A landscape with many valleys, sampled at points; each row gives a point and its height.
A ball rolls from a point to the lowest of its 4 nearest points, and stops where none of them is lower. Distance is the straight distance between rows; heights are no part of it.
Gopod: [148 117 138 136 110  90 120 140 135  62]  h=633
riku: [150 164 142 152 138 172 111 161 103  55]  h=170
tuz: [126  83 140 119 168 162 147  99 133 186]  h=696
Soti: [140 124 145 149 123 119 106 129 138  55]  h=221
Pepa: [131 148 140 166 154 175  92 144 126  54]  h=227
siduv: [ 92 112 120 111 138 156 150 135 139 200]  h=661
Zizo: [137 124 117 112 116  97 132  95 137 174]  h=420
rebi: [ 75 154 102 119 110 137 145 143 132 196]  h=445
saka: [166 169 144 134 129 155 131 175  80  65]  h=194
Miveb: [113 142 105 106 108 124 139 119 129 202]  h=320
kozi: [152 124 114 109 103  58 128 103 132 146]  h=256
Gulu: [150 108 134 127 117  82 119  99 144 105]  h=285
Fila: [169 168 150 127 127 148 135 183  67  71]  h=242
zubar: [103 160  96 114  94 113 142 133 122 203]  h=283
Lilu: [132 117 149 159 144 138  98 127 144  53]  h=417
Lok: [108 141 108 105 107 133 140 121 132 206]  h=383
Pinip: [151 133 142 126 105  81 132 183 119  62]  h=316
Rofog: [108 156 100 106  98 114 139 130 125 201]  h=204
Pegi: [157 184 123 152 162 196 102 152  93  76]  h=141
nopan: [136 110 146 149 134 114 100 115 141  64]  h=667
tapo: [ 93  87 118 116 163 180 163 145 141 191]  h=641
fudes: [145 145 144 148 122 151 108 162 112  54]  h=247
mesur: [142 105 139 134 127 102 109 108 148  80]  h=780
Redig: [124  99 128 106 136 148 140 100 136 190]  h=678
vota: [146 126 147 135 109  97 123 166 127  57]  h=491
Lorim: [126 105 149 162 154 137  93  99 139  64]  h=79
Rir: [158 150 148 133 114 130 129 189 102  59]  h=386
mive: [145  99 137 125 127  92 118  84 145 114]  h=504
fedum: [ 48 156  98 131 113 130 151 156 137 185]  h=508
lamem: [137  98 145 134 139 112 114  78 141 121]  h=621
Vefi: [151 108 125 127 118  73 121 102 139 110]  h=208
Lalo: [ 57 103 104 126 150 171 174 161 146 179]  h=553
bam: [ 46 137 101 128 127 141 160 160 145 183]  h=525
volab: [139  84 145 127 150 132 123  74 135 143]  h=487
kufef: [107 126 117 106 124 145 143 117 139 200]  h=201
fak: [150 135 146 131 107  94 126 183 115  56]  h=236
lifeg: [135  83 153 147 165 135 111  77 141 106]  h=479
raz: [141  95 143 139 136 103 111  87 146  95]  h=59
Tofon: [140 161 138 161 141 172  97 152 117  56]  h=180
tadu: [143 102 131 116 126 107 124  81 139 153]  h=620
pabab: [147 113 119 115 116  84 127  97 139 144]  h=258
til: [ 50 168  95 130 109 126 146 157 131 188]  h=526
Zeko: [151 176 131 155 159 194 102 153 100  66]  h=144
rigu: [135  97 141 149 149 118 103  88 143  83]  h=362
tup: [157 125 111 115 105  50 132 108 129 128]  h=255
Fodo: [ 82 112 115 114 145 166 162 149 141 195]  h=600
Vodiz: [134 141 146 160 147 157  94 135 131  50]  h=261
paka: [168 185 127 143 145 184 119 162  79  75]  h=136
Lin: [113  95 129 109 155 166 151 117 134 196]  h=688
Daso: [133  90 148 143 158 123 110  76 140 111]  h=475
poso: [166 168 138 141 133 169 120 170  89  67]  h=152
Let: [ 37 176  93 145 103 119 147 163 131 177]  h=558
Sepo: [134 135 108 105 108 107 133 107 130 193]  h=394
rafi: [ 78 142 109 109 117 148 148 140 135 203]  h=518
kanud: [164 158 152 127 118 134 140 195  81  67]  h=293
midot: [136  77 147 131 170 143 125  72 138 141]  h=482
mazo: [140 134 107 108 104  92 134 103 131 188]  h=407
varir: [127  96 138 116 148 149 142  94 135 186]  h=706
puv: [131 126 115 104 115 116 132 102 133 189]  h=421
fiz: [139  95 136 120 138 123 129  83 139 165]  h=636
bor: [119 112 127 107 134 141 143 102 137 196]  h=154
lek: [145 128 147 142 113 113 118 161 125  56]  h=675
ribav: [163 157 151 135 118 143 129 186  89  62]  h=288
ketak: [ 87 164  98 117 100 130 144 138 130 203]  h=369
Samez: [172 192 117 142 159 192 116 148  73  84]  h=132
Gagus: [148 113 127 114 118  91 123  86 141 142]  h=313
Daba: [155 113 119 124 109  67 125 101 139 127]  h=239
tipet: [ 47 126 103 120 134 150 163 160 143 182]  h=529
nivaf: [144 113 144 140 125 103 109 117 136  71]  h=200
kipa: [146 120 136 129 107  83 129 165 124  67]  h=402
kuri: [ 71 124 107 115 132 158 155 149 139 195]  h=560
meb: [137 105 148 153 141 121 100 102 142  66]  h=385
puret: [137 149 102 107  98  85 138 105 127 186]  h=419
Topem: [155 158 148 144 123 153 121 171 104  57]  h=233
nop: [134 122 121 107 122 107 131  93 137 176]  h=465
mis: [132 125 149 158 133 143 102 133 134  52]  h=436
Molef: [115 130 111 102 122 132 145 123 136 206]  h=515
lak: [ 99 106 119 108 141 167 153 136 139 200]  h=648
galop: [138 113 124 107 133 123 130  90 136 179]  h=740
Dul: [151 118 127 123 104  58 126 137 137  91]  h=295

Where does a ball stop that starts at each point below?
fiz -> raz
Zeko -> Samez
galop -> Sepo
Lok -> bor
Fila -> Samez
mis -> nivaf
Fodo -> Rofog
midot -> raz
Lalo -> Rofog

Write out the way that a ball takes from each point below.
Tofon -> riku > poso > paka > Samez
tapo -> Fodo > kuri > rafi > ketak > Rofog
Lin -> lak > Fodo > kuri > rafi > ketak > Rofog

Call two points neighbours if one is among the 4 nearest of the other. Go from one point of each pair to the other, from neighbour to neighbour, staying as low as possible. Name the highest point that can't be avoided.
fak / nivaf -> Lilu
Samez / fak -> Rir
fak / Vefi -> kipa
bor / Rofog -> Lok
raz / Lorim -> rigu
